Points, in no order, along strands that fork and pass close to each other.
In the rows, zero is written as 128.
Two points are linked if the straight distance between their rows is under 121. Some points are linked to none.
Q_11: [136 177 139 208 146 144  95 101 139 148 115 158 139 152  94 135 156 190
 158 136 124 144 147 135  93 136 161 193 146 137 114 147 117 136 185 131
 183 113  62]
Q_182: [ 61  69  49 120 158  63 181 162 134 109 145 107  47 106 135 157  99 143
 108 154 162 118 109 160 209 175  76 109 162 115 121 114 125 157 148 118
  84 133  94]
Q_146: [149 104  68 173 134  98 134  75 174 121 165 122 124 128 124 141 149  98
 155 168  69 148 103 128  93 165 129 136 154 121 127  92 193  92 104 192
 132 104  87]
Q_508: [136 142 122  79  67 117 195  94 133 117 127  83 193 107 149  96 108  42
 134 151  93  90  91 110 112 101 134  58  92 126 132  82 146  91  40 146
 138 153 183]
Q_458: [145 149 102 181 125  98 106  70 165 116 139 132 138 147 101 126 144 134
 172 148  74 147 143 129  89 159 179 166 150 116 136 137 160 111 134 167
 142 107  76]
Q_20: [126 182 187 136 100 140 127  82 126 125 115 158 177 150 104 107 147 148
 156 132 103 136 169 119  98 118 149 131 109 141 157 145 134 104  94 141
 129 122  97]
Q_529: [119 147 220  94 101 150  75 159  75 145 126 144 143 125 138 127 146 106
 117 112 154 132 193  82 124  99 144 101 109 157 123 186  76 166 168 106
 135 143 152]
Q_734: [129 146 195 116  95 143 112 183 117 114 117 105 122 119 122 132 117  86
 118 149 111 153 172  89 151  80 164  88 106 185  92 184 142 127  96 122
 138 159 148]
Q_816: [126 109 142 164 118 141 104 192 125 105 135  72  72 125 110 192  83 141
 125 107  96 134 124 118 155  92 153 114 132 118  74 169  80 184 158  54
 130 147 173]
Q_110: [101 120 132 105 168 120 125 169 159 110 104 178  70 132  93 114 109 137
 104 123 135 110 173 160 197 143  89 141 114 123 166 134 150 132  93  80
  58 138  80]
Q_546: [119 125 141 126 190 154 108 149 101 172 105 166 119 134 127 130 126 184
  85 103 217 124 108 162 118 127  94 182 130 134 103 128  99 158 183 101
 158 142 104]
Q_754: [133 163 133 110 120 106 115  67 129 126 122 141 151 146 141 103 148 123
 132 141 139 134 130 131  74 166 135 132 139 124 149 102 150  87 108 166
 133 112 107]
Q_715: [101  86 107 108 177 149 152 190 107 123 112 138  85 122 153 150 113 171
  71 151 215 124  89 179 165 145  49 133 134 140 109 114 117 161 162 103
 109 134 119]
Q_712: [134 106 113  82 150 102 174 186 145  89 111  95  90 120 135 143 103 100
  95 145 126 126 125 150 188 116  88  96 101 117 110 133 133 116  70 107
  75 131 171]
Q_291: [156 122 127 191 115 187  97 164 128 132 138 101 129 118 115 163 109 150
 141 110 100 155  84 122 120  89 129 143 132 146  92 138 114 149 132 133
 176 139 188]
Q_192: [158 147 153 178  76 149 132 111 126 128 150  81 176 110  93 138 118 122
 206 128  28 127 135  91 110  94 179 114  88 127 136 128 140 108 120 124
 154 125 161]
Q_896: [160 147 115 190 115 164 132  77 128 151 142 144 194 130  97 124 145 172
 197 108  83 117 130 134  90 124 127 157 112 112 168  90 122 114 138 113
 157 105 135]
Q_181: [144 112  76  99  94  86 172  72 126 128 153  80 163 111 191 125 131  61
 136 154 111 129  89 107  76 142 137  90 154 136 119  79 156 104  98 188
 133 121 148]
Q_209: [104 128 159  98 147 149  78 153  90 141 111 137 133 121 153 114 117 113
  72 117 216 145 117 121 133 131 115 138 136 143 106 144 104 137 172 158
 152 144 131]
Q_106: [156 131 145  91 116 103 178 128 159  96 134  83 135 118 146 123 106  74
 139 139  73 121 132 115 156 112 155  87  94 123 114 139 159  87  50 137
 106 137 179]
Q_165: [156  93  94 145 160 169 162 191 108 137 126 152  84 149 125 169 116 217
 131 138 141 121  81 190 144 120  47 160 120 114 121 109 109 176 116  50
 119 115 160]
Q_936: [122 155 146 167  67 187 130  93 106 138 139 154 218 128 104 104 127 126
 152 114 103 118 103 107  90  83 119 115  97 142 141  96 112 117 107 129
 194 141 157]
Q_224: [143 172 204 107  89 135 133 126  88 129 138 134 171 139 124 125 138 127
 174  85  93 117 175 103 134  81 149 109  92 103 164 152  83 162 136  72
 145 120 172]
Q_976: [165 145 168  88 126 134 122 119 116 122 146 137 146 143 118 131 134 150
 167  79  87 109 148 117 140 101 136 136  93  81 177 135  82 152 137  62
 106 105 169]
Q_162: [139 164 109 141 104 160 150  73 136 148 149 167 198 137  99 126 145 156
 210  94  82  91 132 123  99 118 114 129  87 103 191  73 114 111 113  72
 136 112 149]
Q_583: [107  96  91 114 122  64 100  98 147 120 136  89 102 139 150 134 113  81
 114 147 129 143 120 106 109 170 185 124 167 128 108 151 139 133 162 183
 131 133 104]
Q_426: [129 144  93 126  68 163 184  74 130 125 157 128 198 113 128 114 134  90
 151 151  94  90  83 123  93 105 100  80  94 123 157  56 138  83  62 125
 138 158 155]
Q_922: [148 121 106 150 110 165 155 104 128 120 149 111 156 113 120 137 123 144
 147 131  78 131  79 144 120 106 103 128 112 133 125  93 155 113  84 138
 127 127 177]
Q_326: [133 112 121  69 129 140 175 159 106 120 132 137 146 111 178 117 150 132
  80 164 175 122  90 173 141 130  55  87 116 149 114  90 124 111 101 147
 113 116 195]
Q_841: [ 46  78  73 123 156  73 133 148 117 136 122 131  63 104 121 141  86 136
 100 112 194 118 125 126 199 178 111 127 172 111 133 120 110 175 200 111
 114 144  74]
Q_992: [165 105  78 190  91 118 120  73 126 159 154  82 179  92 120 137 148 110
 172 115  75 136 115 113  74 150 171 139 167 133 152 101 117 123 185 155
 157  95 173]
Q_766: [139 125 133  80 142 150 144 128  84 144 139 132 161 123 171 119 161 139
 100 110 190 130  90 145  93 126  73 135 131 123 128 103  95 146 159 139
 135 119 160]
Q_790: [111 107 136 101 149 148  91 165  89 131 121 122 121 111 156 138 125 131
  69  97 205 128 122 126 130 129 114 143 139 125 116 150  66 170 212 104
 132 139 150]
Q_954: [ 65 132 122 185 131 135  81 143 114 130 124 138  71 136  97 153 102 164
 116 114 145 136 150 110 146 125 163 153 165 154 105 167 104 164 181 112
 143 182  72]
Q_58: [164 150 147 151  77 153 137 112 104 155 149  99 199 100 115 136 126 127
 189  74  68 105 113 102 112  90 133 117  98  92 176 115  72 151 149  72
 161 116 200]
Q_441: [136 152 113 189 110 180 131  67 133 145 128 168 185 146 114  90 147 150
 141 149 111 130  84 138  76 128 120 149 125 158 125  66 169  76  77 169
 169 134  99]
Q_154: [132 143 142  83 134 117 139 105 125 131 109 165 140 140 149  84 164 109
  94 132 156 128 140 123 120 161 107 129 121 133 136 109 145  81  87 165
 114 130 109]
Q_532: [167 128 112 138 158 171 115 133  92 172 150 138 159 110 152 140 151 195
 122  95 176 115  84 141  92 112  88 173 137 118 142 111  78 171 189 112
 166 114 171]
Q_125: [147 144 131 153 166 172 106 127 137 169 113 185 129 152 105 143 146 222
 148 107 148 130 114 159 113 118 100 200 116 123 136 130 116 145 128  76
 153 124 102]
Q_226: [124 146 209  84 117 126 104 158 124 115 108 136 133 130 120 109 118 107
 113 104 122 123 191 107 161  98 143  96 106 125 155 179 117 130 112 104
 102 122 146]
Q_128: [127 136 165  86 128  89  84 108 114 134 134 123 129 142 136 116 141 120
 148 100 134 121 182 100 116 151 168 134 134  84 160 169  90 151 179 112
 105 105 122]
Q_62: [106 111 113  70 162  77 119 120 145 129 123 129  97 131 147 103 135  99
 109 127 181 114 150 133 150 179 124 121 142  99 143 127 125 123 163 130
  90 118  88]
Q_882: [153 105  94 193 141 163 123 147 128 157 146 120  96 136 109 155 116 199
 136  98 124 115 106 150 113 122 142 193 170 111 132 139  73 185 203  83
 151 122 147]
Q_243: [130 182 134 174 147 138 101  60 111 168 127 160 177 144 124  95 163 181
 146 136 150 150 115 145  58 152 155 180 131 131 119 111 134  95 170 169
 197 102  78]
Q_807: [145 149 144  87 150 125 145 119 156 115 123 156 119 142 109 109 141 149
 133 135 100 115 157 149 147 129 115 139 104 103 161 123 146 109  60 110
  74 130 141]
Q_384: [117 151 164 167 110  93 122 131 151  71 126 111  91 156  87 146 106 127
 154 138  51 150 194 109 147 103 189 115 110 140 119 188 159 136 118 116
  96 135  92]
Q_70: [164 121 136 137  86 140 125  92 112 144 165  93 192 104 136 130 135 114
 176  90  93 113 111 109  89 111 148 121 131 100 161 105  82 149 183 117
 156 102 198]
Q_782: [136 164 155 171 110 128 111  85 144 112 109 140 151 153 103 118 134 137
 164 154  90 158 159 122  92 127 167 141 128 147 124 157 154 127 124 167
 135 104  81]
Q_368: [ 55  70  43 103 166  52 158 149 113 123 148 115  62  98 142 148 115 146
 100 143 198 121 109 150 185 192  74 118 166 112 108 111 116 159 202 129
 106 136  65]
Q_225: [ 83 125  90 132 211 115 118 139 130 174  93 193  68 111 102 124 113 181
 111 129 210 120 112 166 165 165  87 176 131 105 122 105 149 138 184  89
 136 167  30]
Q_288: [104 116  78  68 165  71 160 150 166 120 109 140  80 114 150 107 150 110
  72 166 152 104 160 157 174 184  89 115 148 109 147 107 172  97  98 146
  70 119  77]
Q_557: [140 158 198  90 112 129 143 156 126 109 124 131 133 121 115 121 128 115
 137  97 100 111 146 112 168  86 125  99  81 122 142 148 111 123  81  83
 118 134 182]
Q_206: [121 146  99  97  54 126 187  62 122 123 146 104 200 128 149  93 128  62
 136 163  97  85 119 102  88 132 139  75  96 123 164  75 140  71  55 131
 122 148 160]
Q_821: [133 170 222 126  87 139  90 141  96 132 150 125 150 135 135 136 139 117
 160 107 103 131 177  87 119  82 150  99  94 135 127 187  78 158 142  95
 137 127 171]
Q_376: [161 132 137 169 100 169 141 115 129 131 146 102 174 110  87 147 119 123
 174 117  64 120  98 122 126  87 147 122 112 125 135 105 136 115 109 120
 158 134 189]
Q_799: [187  95 108 186 129 173 154 183 111 147 142 117 110 114 101 180 112 195
 162  99  90 106  79 165 140  92 108 159 121  87 134 106  97 163 126  45
 143  96 199]
Q_700: [ 87 140 113 131 171 104 105 114 154 146  97 189  89 139  94 115 135 145
 112 129 178 126 146 152 154 166 127 157 138 115 136 127 152 106 151 118
 130 136  27]
Q_278: [ 86 157 176 149 142 138  84 137 134 137  83 172 118 140  92  99 113 135
 104 133 178 139 184 120 137 136 154 151 140 160 113 162 137 127 172 143
 136 143  34]
Q_851: [ 86  83 120 130 144 124 117 178  87 113 113 107  87 119 160 152  93 127
  71 118 214 135 104 141 166 134 105 123 154 146  95 148  96 180 200 116
 133 143 123]
Q_25: [146 141 110 147 151 186 132 108 118 151 139 155 150 129 122 125 148 168
 113 128 155 143  67 156 100 128  75 160 132 140 109  72 134 122  98 158
 164 136 134]
Q_512: [169 113 116 104 141 128 144 123 122 138 155 135 137 127 127 152 152 176
 170  95  98 103 123 158 129 119 110 145 106  69 166 108  92 155 130  56
 100  96 168]
Q_551: [158 123 137 134 118  95 157 136 157  92 138  74 100 134 120 143 103  89
 173 126  46 126 127 110 158 103 181  93  96  98 106 138 153 117  78 121
  94 123 160]
Q_801: [123  87 104  56 130  74 161 163 143 102 118  86 101  95 182 131 131  80
  78 166 153 118 136 146 169 152 100  80 145 128 113 127 144 123 109 162
  76 106 151]
Q_764: [146 148 114 163 173 174 135 107 140 182 129 200 145 145 116 134 158 211
 154 120 153 125  92 165  82 134  76 203 129 121 125  80 125 132 139 107
 175 118  99]
Q_250: [150 128 120 165  87 118 128  72 136 128 141 114 174 138 135 114 134  96
 166 159  73 152 123 113  75 130 177 119 134 158 127 121 179  85  95 201
 155 116 128]
Q_876: [144 101 110 105 149 157 179 178 122 121 138 134  99 138 130 173 133 189
 145 151 125 115  86 188 151 120  43 137  95 101 128  95 123 147  84  66
 100 112 175]
Q_46: [103 100 117 153 150 143 101 171 112 114 121 102  91 118 129 163 104 131
  95 114 160 151 118 124 161 131 126 133 154 163  90 162 109 166 162 123
 123 145 145]
Q_180: [158 130 185 148 127 154 129 187 107 114 140 111  99 131  94 175 101 151
 148  93  74 132 123 128 159  73 132 129  94 118 124 152 108 166 118  53
 134 134 191]
Q_772: [108 122 124 115 143  84 129 142 177  94 105 128  74 150 102 132 113  95
 120 135  90 120 177 131 188 133 153 122 123 125 146 160 164 111  87 131
  77 141  84]
Q_369: [135 146  99 126 117 150 161  67 137 139 147 164 163 139 141  95 148 130
 133 151 119 122 103 134  81 143  96 123 123 134 133  60 168  72  59 175
 133 137 112]
Q_904: [119  81  72 117 130  71 124 118 148 106 152  89  83 130 169 153 127  96
  93 163 139 153  99 128 125 165 136 121 164 136  96 136 152 125 131 182
 104 121 111]
Q_327: [119 108 139  88 140 128 123 149 115 108 111 114 122 120 172 124 127  87
  68 139 174 137 113 131 150 128 104  99 134 141 108 140 122 125 132 165
 103 131 158]
Q_467: [135 106  60 101 120  92 168  86 142 127 180 107 133 125 182 133 152  94
 130 171  99 136  86 152  92 175 106  98 153 123 119  87 170  95  90 189
 111 112 130]
Q_248: [138 159  98 187  86 192 145  66 122 150 136 164 223 134 107 106 144 125
 148 124 118 108  95 120  79 108 112 123 117 156 151  57 124  92 101 141
 179 135 134]
Q_548: [123 137 172  80 125  94 109 121 143 125  92 144 136 132 134  84 148  90
 106 136 146 110 197 107 135 151 158 122 124 137 172 146 151 112 123 157
 103 108  96]
Q_53: [134 134 139 119 159 154 107 119  98 150 128 147 155 137 147 129 141 166
 108  95 193 134  97 135  92 130  98 168 143 119 121 115  93 148 187 120
 160 122 131]
Q_2: [111 131 106 134 207 145 118 143 115 191 102 184  90 132 117 139 117 207
 115 110 215 113  95 170 133 144  87 194 135 101 127 112 113 164 199  68
 149 147  69]
Q_957: [ 93 156 201 130 117 153  66 136  89 154  77 159 136 136 129 100 135 117
 104 143 188 140 173 106 113 131 163 136 139 183 112 177 133 128 176 168
 151 140  62]
Q_572: [135 130 158  90 123 116 169 153 137 105 135  87 138 110 125 138 117  85
 137 112  87 119 109 117 157  90 134  98  77 110 129 127 125 110  60 102
 120 142 199]
Q_335: [127 144 155  96 161 149 123 130 121 147 110 187 143 142 134  87 148 142
 100 118 188 135 118 153 132 136  82 133 123 135 128 106 142 112 107 135
 127 139 107]
Q_569: [151 118 139 175 117 180 106 191 100 118 140  71  93 121 131 175  93 148
 125 100 114 142  98 121 137  86 123 125 128 138  78 161  84 162 153  76
 158 138 195]
Q_685: [131 106 136  79 122 143 150 158 103 105 116 111 145 112 166 126 135  94
  68 139 175 145  87 134 156 105  76  88 127 155 101 125 123 108  81 146
 132 137 189]
Q_694: [119 155 206 110 106 162  72 158  95 143 109 144 143 131 143 117 139 108
  97 137 169 149 187  85 125 111 156 102 126 182 103 188 107 139 156 165
 135 134 116]
Q_897: [ 80  85 122 100 152 116 123 190 136 114  92 132  80  90 118 102  85 101
  88 104 165  78 196  97 203 124 125  86 148 115 174 145 120 151 154  97
  79 126  95]
Q_489: [103 176 137 135 175  79 112  79 157 147  92 184 128 142 108  88 162 148
 140 141 167 127 150 151 113 183 138 177 126 106 135 126 158 103 137 133
 131 123  13]
Q_43: [128 109 111  81 126 108 157 132 138 101 121  97 121 118 161 118 129  83
 105 150 142 135 120 134 130 131 119  98 140 136 117 125 154 106  85 181
  94 119 152]
Q_626: [121 109 148  76 153 123 116 196 154 110  85 157 101 115 127 100 121 108
  84  95 165  91 191 129 190 129 108 110 107 112 181 147 108 133 135  84
  67 130 113]
Q_926: [100 123  77  90 165  60 124 104 141 131 130 124 103 121 143 120 153 102
 103 161 174 121 124 149 118 197 120 134 151  96 115 110 150 123 162 168
 116 116  66]
Q_99: [117 141 140  82 146  69 101 103 142 131 114 136 116 138 134  87 143 101
 129 132 168 115 184 117 136 174 164 131 129 107 154 156 131 113 162 151
  97 117  63]
Q_38: [ 64  67  87 103 154  74 138 157 107 116 112 106  87  87 169 136  99 100
  80 115 203 109 135 113 182 163 124  92 165 125 129 125 104 164 206 139
  95 133 108]
Q_340: [120 160 102 118 164  69 114  59 155 153 140 159 120 142 133  99 167 131
 137 150 150 128 131 143  95 209 141 154 132  92 128 111 167  92 130 157
 138 118  31]
Q_881: [134 129  88 148 178 167 148 135 142 162 147 174 132 134 124 146 156 201
 122 151 158 140  86 192  99 143  48 176 138 120 109  69 147 123 115 125
 149 127 110]
Q_410: [148 111 139  86 154 144 177 178 134 115 130 139 111 128 122 141 127 145
 131 128 131 115 116 177 175 113  57 114  98 116 147 111 130 135  44  77
  85 121 183]
Q_462: [145 126  68 136 115  81 144  71 152 133 159 117 130 130 169 113 148  86
 132 177 102 134 102 126  78 184 135 115 154 140 120  80 194  62  79 210
 146 119  91]
Q_720: [131 128 145 143 129 134 109 131 145 112 132 113 113 148 104 140 117 144
 139 113  91 138 137 122 124 121 152 144 133 121 134 154 122 152 134 107
 113 126 129]
Q_98: [ 92 107 115 137 123 124  87 136 127 119 136 107  89 133 122 148 104 136
 102 127 149 139 137 115 150 151 160 139 166 142 100 170 119 157 177 142
 140 159  84]
Q_613: [119 144 100 133 109 173 176  82 135 143 155 160 190 128 124  96 162 131
 139 145 115 101  86 136 102 125  62  99 110 128 144  49 155  91  51 128
 125 152 141]
Q_526: [145 116  87 105  65 121 169  79  93 127 149  89 197 109 185 107 129  48
 139 150 119 125  80  93  62 132 143  69 142 157 120  84 149  85 109 174
 172 131 178]
Q_325: [119 184 151 139 166 125  99  83 131 157 104 176 151 147 115  99 150 162
 143 132 170 145 139 147  93 156 139 179 125 122 126 133 137 106 161 150
 152 124  52]
Q_941: [150 139 130 108  77  98 143  91 133 107 130  91 151 137 160 116 122  70
 148 147  77 140 139  99  98 119 173 106 125 138 132 128 166  84  77 176
 125 117 149]
Q_452: [158 157 162 173 112 131 109 150 136 120 158 113 113 148  87 159 128 174
 186  98  50 133 174 110 121  93 178 142 117  97 133 170  92 165 165  69
 123 114 153]
Q_538: [137 103 133 143 128 137 128 172 132 113 134 112  74 133 105 173  94 148
 134 107  97 137 110 130 162 105 145 126 126  96 121 158 111 146 141  73
 119 132 157]
Q_114: [114 119 113 137 103  65  93 100 146 120 136 108 106 151 155 115 126  68
 124 162 121 152 152  94  99 161 193 131 161 150 113 163 176 122 144 201
 144 112  65]
Q_591: [162 162 127 214  85 150 137  89 146 138 138 129 188 124  74 135 138 148
 220 116  30 118 150 113 108 108 161 131 105 123 166 109 129 111 130 110
 155 108 148]
Q_198: [137 134 138  98  39 133 153  96  96 126 144  88 201 108 182  97 110  57
 128 133 118 124  97  79  76  97 170  60 110 164 120 102 132 107  97 166
 185 143 183]
Q_268: [126 126 175 128 144 126 140 197 137  89 117 104  65 131  98 149  93 110
 117  97  92 117 168 110 197  88 147  92  92 118 112 180 127 133  99  59
  91 155 155]
Q_724: [131 119  92 120 136  85 110 105 131 122 128 125 111 133 165 110 149  75
  86 163 159 159 104 126  92 159 156 124 161 169  91 118 178 107 118 218
 154 133  83]
Q_386: [102 113  95 115 157  91 136 131 178 112 114 158  68 150  97 139 119 139
 127 140 122 117 158 152 178 152 121 146 131 107 152 128 155 123  97 115
  74 131  73]
Q_681: [140 144  99 128 141 117 130  77 141 146 155 141 144 137 136 121 154 146
 170 123 105 132 130 151  93 159 123 145 134  93 144 102 147 109 118 142
 123 105 114]
Q_698: [108 139 173 122 141 148  88 158 129 121  78 167 108 138 116  97 106 115
  99 126 160 135 182 112 163 124 136 126 125 159 138 157 145 120 130 137
 102 147  76]
Q_256: [144 139 129 162 143 163 111 125 140 132 134 144 119 154  92 153 136 179
 148 122 105 138 121 146 119 124 138 186 131 126 139 143 129 143 134 103
 141 120 112]
Q_509: [124 181 171 159  86 183 133  91 121 127 123 189 198 149 100 103 131 149
 157 123 104 129 117 119  93  74 108 145  90 168 144 121 126 104  69 125
 167 137 142]
Q_498: [133 111  92 152 124 134  98 106 133 129 135  97 138 124 159 137 130 111
 110 135 119 158  99 120  87 132 161 143 162 161  87 128 132 122 156 197
 174 127 117]
Q_507: [171 109  82 137 130 129 159 108 144 145 164 116 143 121 109 152 138 163
 187 121  78 111 115 146 114 129 108 148 128  75 161  79 123 140 124  90
 101  95 167]
Q_215: [118 194 204 173  77 160 137 107 107 120 120 169 192 148  92 106 136 155
 165 142  78 139 156 114 106  70 133 121  78 170 134 159 132 105  73 124
 152 140 114]
Q_611: [166  97  83 161 135 146 161 136 138 140 154  89 125 108 112 154 128 144
 166 130  77 133  83 148 124 120 102 128 136 106 128  90 126 125 128 119
 118  93 188]
Q_482: [ 85 131 135 140 114  81 110 149 162 104  95 135  84 149 101 114 111  96
 113 157 109 133 208 105 170 136 179 112 130 159 146 176 166 107 101 156
  86 141  46]
Q_630: [155 111 102 141 114 132 119  99 116 141 176  69 162  96 149 151 131 114
 158 112  97 132  87 118  80 129 142 124 158 110 136 107 108 143 174 150
 152  91 189]
Q_135: [135 145 168 138  97 143  85  95  91 136 134 121 159 137 146 115 138 129
 148 145 133 151 148 102  71 127 177 126 133 151 118 151 106 125 161 184
 159 116 135]
Q_504: [128 142 166  94 140 157 102 137 100 142  96 171 144 130 146  97 148 118
  72 118 209 144 119 117 115 131 100 131 124 159 119 130 129 112 124 170
 156 142 130]
Q_877: [135 128 164 102 104 136 145 133 107 109 116 121 154 124 150 115 124  96
  99 128 133 140 108 125 141  88 110 104 109 150 125 132 126 105  74 148
 142 149 178]
Q_138: [141 133 170 103  53 124 146 120 117 118 138  71 180 103 159 124 103  60
 153 124  88 120 105  71 109  82 166  69 108 155  99 134 135 119  85 145
 161 152 187]
Q_431: [147 113 121 183 113 167  92 128 131 131 137  97 143 134 132 141 121 133
 114 131 115 161  88 131 101 107 137 147 151 167  85 145 129 140 132 175
 176 137 158]
Q_188: [156 120 130 173 127 151 101 137 130 142 144 117 102 136 108 169 121 177
 158  83  98 125 144 128 119 105 152 161 142  99 133 165  67 179 183  59
 136 119 153]
Q_178: [125 148 172 110 113 123  88 106 112 131 132 131 151 147 137 118 144 128
 132 121 137 149 166 100 118 125 166 135 135 130 133 172 102 148 185 138
 140 115 122]
Q_598: [ 62 120 142 145 129 129  92 165 119 135 107 132  74 137 103 147  80 155
 114  94 151 120 178 100 178 137 151 117 146 139 122 175  90 177 192  76
 108 163  91]
Q_878: [ 80  82 120 110 143  87 122 174 137 111 112 111  81 110 134 122  87  91
  90 112 172 108 160  95 193 141 144  97 154 111 134 160  97 162 185 110
  73 133 118]
Q_927: [137 144 209 113 112 135 126 196 134  94 117  91  99 125 114 148 108  99
 130 108  73 128 174  96 178  76 153  79  84 144  85 181 136 138  85  93
 125 163 169]
Q_286: [121  83  96  83 164 109 184 178 128  98 121 119  85 124 150 142 128 134
 101 157 159 126 105 161 181 132  64 105 124 117 107 110 120 132 119 122
  75 104 156]
Q_641: [ 96 124 174 122  99 138  95 201 123 102  94 110  99 120 135 126 111  61
  76 151 149 134 174  75 163 100 162  87 131 196 102 163 154 128 101 154
 118 161 128]
Q_217: [ 75  85  59  95 163  54 154 152 159 108 132 111  65 124 131 135 125 109
 101 157 150 120 142 147 179 173  99 120 149 104 134 119 140 136 127 136
  68 131  68]
Q_731: [178  99  86 180 155 182 161 165 123 158 149 119 106 115 115 172 134 211
 151 138 106 121  74 179 123 108  67 177 124 109 126  87 131 153 119  71
 127 104 168]
Q_883: [116  84  74 132 128  94 132 159 145  96 151  59  85 118 150 170 100  95
 100 151 133 144  80 126 147 135 135 111 163 136  78 141 141 147 137 161
 124 135 141]
Q_651: [132 116 137 111 144  96  97 117 124 125 136 119  94 140 120 141 115 147
 144  82 128 122 166 108 146 148 168 141 145  79 149 176  64 174 202  83
  98 100 124]
Q_10: [130 160 111 151 149 145 107  95 111 165 119 152 155 124 128 104 162 157
 109 131 171 154  96 147  73 143 133 179 153 141  92 108 129 113 177 183
 187 135  96]
Q_81: [159 144 193 107 128 142 152 185 121 115 136 140 130 127 107 136 112 146
 148  74  92 109 122 135 169  78 113 117  76  96 143 145 101 150  84  43
 134 141 191]
Q_853: [115  91 119  91 171 124 160 198 153 111  98 151  85 121 107 118 105 128
  99 125 155  87 166 149 207 132  83 118 120 110 170 128 126 143 113  64
  41 125 115]
Q_665: [ 95 114 131 137 147 106  90 124 119 140 122 134  80 134 113 127 104 153
 133  82 153 113 164  95 150 148 163 145 152 105 144 169  79 181 227  91
 118 144  82]
Q_241: [130 121 119  57 140 119 174 131 101 119 144 132 149 109 180 112 166 139
 104 131 179 111 110 156 127 146  47 104 126 109 130  99 103 133 127 125
 103 113 175]
Q_625: [119  92  98 121 152 113 145 148 139  95 141  93  89 125 142 158 116 118
 119 145 133 133 100 151 163 133 112 116 144 109 105 132 123 154 131 120
  91 114 166]
Q_428: [148 153 141 138  72 160 162  76 106 130 160 132 210 109  96 114 130 124
 190 102  86  95 128 108  98  89 131 101  86 108 185  88  97 121 116  82
 154 122 179]
Q_812: [135 120 118  93 114  95 120 118 126 120  91 117 126 142 177 101 132  53
  77 167 145 153 134 105 114 150 168 107 160 172  98 134 180  91  91 218
 129 134  98]
Q_905: [125 146 122 190 146 146  81  99 133 143 133 134 125 140 106 126 145 159
 127 129 144 157 110 134  84 150 155 165 163 136  93 143 128 131 163 172
 172 131  71]
Q_27: [134 116 106  90  96 127 196 113 130 120 140  98 162  98 173 108 130  81
 122 152 112 120  78 130 114 106  95  74 104 145 114  79 159  88  38 163
 130 136 181]
Q_522: [140 132 121 133  89 141 114  85 106 144 141 112 183 125 147 110 142 105
 133 136 134 159 100 105  71 134 153 126 147 159 114 123 132 111 150 197
 169 119 144]
Q_780: [181 117 138 182 121 172 117 158 110 143 132 110 122 125 105 166 116 174
 163  80  82 112 107 138 131  90 137 152 138  98 133 136  73 177 156  61
 147 110 203]
Q_918: [ 99 131 133 141 118  91  96 114 146 114  96 133 105 158 115 119 120  95
 122 170 116 147 178 111 123 156 190 130 143 162 114 182 163 104 120 185
 123 130  49]
Q_989: [101 115  86  95 153  61 122 119 145 142 123 143  88 120 151  99 154  86
  66 168 189 145 115 132 118 193 136 120 153 136 103 116 162 103 152 203
 138 137  61]
Q_273: [108 104 131 113 145 119 153 188 153  95 104  97  56 117 114 145  83 112
  92 115 117 137 143 129 202 103 121 108 119 115 116 156 132 128 102  85
  78 145 158]
Q_920: [164 123  83 199  96 120 119  68 135 150 151  95 185 124 129 124 128 103
 169 143  51 139 120 102  70 165 167 128 150 143 138  96 161 103 141 177
 146 101 127]
Q_117: [102 141 119 131 201 143 114 136 149 160  92 200  86 136 105 120 136 169
  97 135 205 119 126 171 152 157  80 175 132 126 124 104 159 113 127 110
 138 149  38]
Q_636: [146 138  99  91 148 113 156  97 162 113 149 138 116 127 141 124 151 136
 149 143  96 115 128 148 126 159 106 131 127  89 155 103 151  93  78 122
  83 113 132]
Q_57: [131 166 174 159 119 123 114 151 145 100 134 123  92 158  88 153 118 145
 173 121  58 147 204 102 129  99 201 121 101 112 125 194 120 154 144  73
  95 122 109]
Q_969: [119 157 181  84 120 124 112 154 114 117  77 163 142 128 132  90 144  98
 104 132 146 123 189 110 154 110 136 112 107 155 157 161 129 101 100 136
  98 134 112]
Q_48: [128 144 184 126  84 145 137 112 115 117 131 114 175 120 122 120 121  98
 144 128  86 125 116  99 109  81 143  90  99 157 120 138 137 107  80 137
 149 151 178]
Q_879: [143 138 143 102 165 156 144 158 144 113 109 157 107 152 107 133 132 166
 122 117 130 127 139 166 169 116  84 164 109 124 145 113 153 130  67  86
  85 127 140]
Q_789: [123 121 119 185 134 174  99 161 124 141 127 125 102 133 106 160 115 180
 120 106 142 131 106 135 119 100 131 186 161 147 105 150  80 185 178 105
 168 147 143]
Q_356: [118 120  81 164 142  78 121  89 179 114 149 130 100 145 101 130 150 126
 145 151  98 145 129 138 118 172 151 159 147 123 128 126 173  99 115 168
 121 115  52]
Q_809: [154 115  90 155 142 177 126 123 115 157 144 139 160 110 130 143 141 168
 128 111 151 139  72 170  99 120  88 169 130 125 140  97 107 134 141 131
 156 115 171]
Q_755: [116 113 146 112 108 110 109 163 136 111  73 130 111 127 160 107 112  64
  74 163 149 150 167  99 144 124 164  97 148 172 103 162 166 110 109 194
 124 142 102]

A fork is a point with three links, a tip a point with one. Leave the first point through the second and follow the links. Name the first fork or tip that comes.
Q_509; Q_215: Q_685
Q_591; Q_192: Q_969
Q_154; Q_335: Q_538
Q_896; Q_162: Q_941
Q_356; Q_458: Q_27

A fork is a point with three links. Follow the links from the first point to the second and name the forks in between, in order.
Q_881; Q_936: Q_53 Q_685
Q_325; Q_764: Q_489 Q_53
Q_2; Q_11: Q_489
Q_180; Q_467: Q_538 Q_53 Q_685
Q_467; Q_522: Q_685 Q_53 Q_538
Q_376; Q_125: Q_969 Q_557 Q_538

Name the points in between on the shortest way along the links from the first point to the second, in order.
Q_368; Q_482: Q_841 Q_38 Q_878 Q_897 Q_626 Q_853 Q_110 Q_386 Q_772
Q_538; Q_926: Q_180 Q_81 Q_557 Q_226 Q_969 Q_548 Q_99 Q_62
Q_551; Q_70: Q_106 Q_572 Q_557 Q_226 Q_969 Q_698 Q_278 Q_957 Q_694 Q_529 Q_821 Q_224 Q_976 Q_512 Q_507 Q_611 Q_922 Q_376 Q_192 Q_591 Q_896 Q_162 Q_428 Q_58
Q_2; Q_522: Q_546 Q_53 Q_532 Q_809 Q_25 Q_881 Q_764 Q_125 Q_256 Q_720 Q_538 Q_816 Q_569 Q_291 Q_431 Q_498
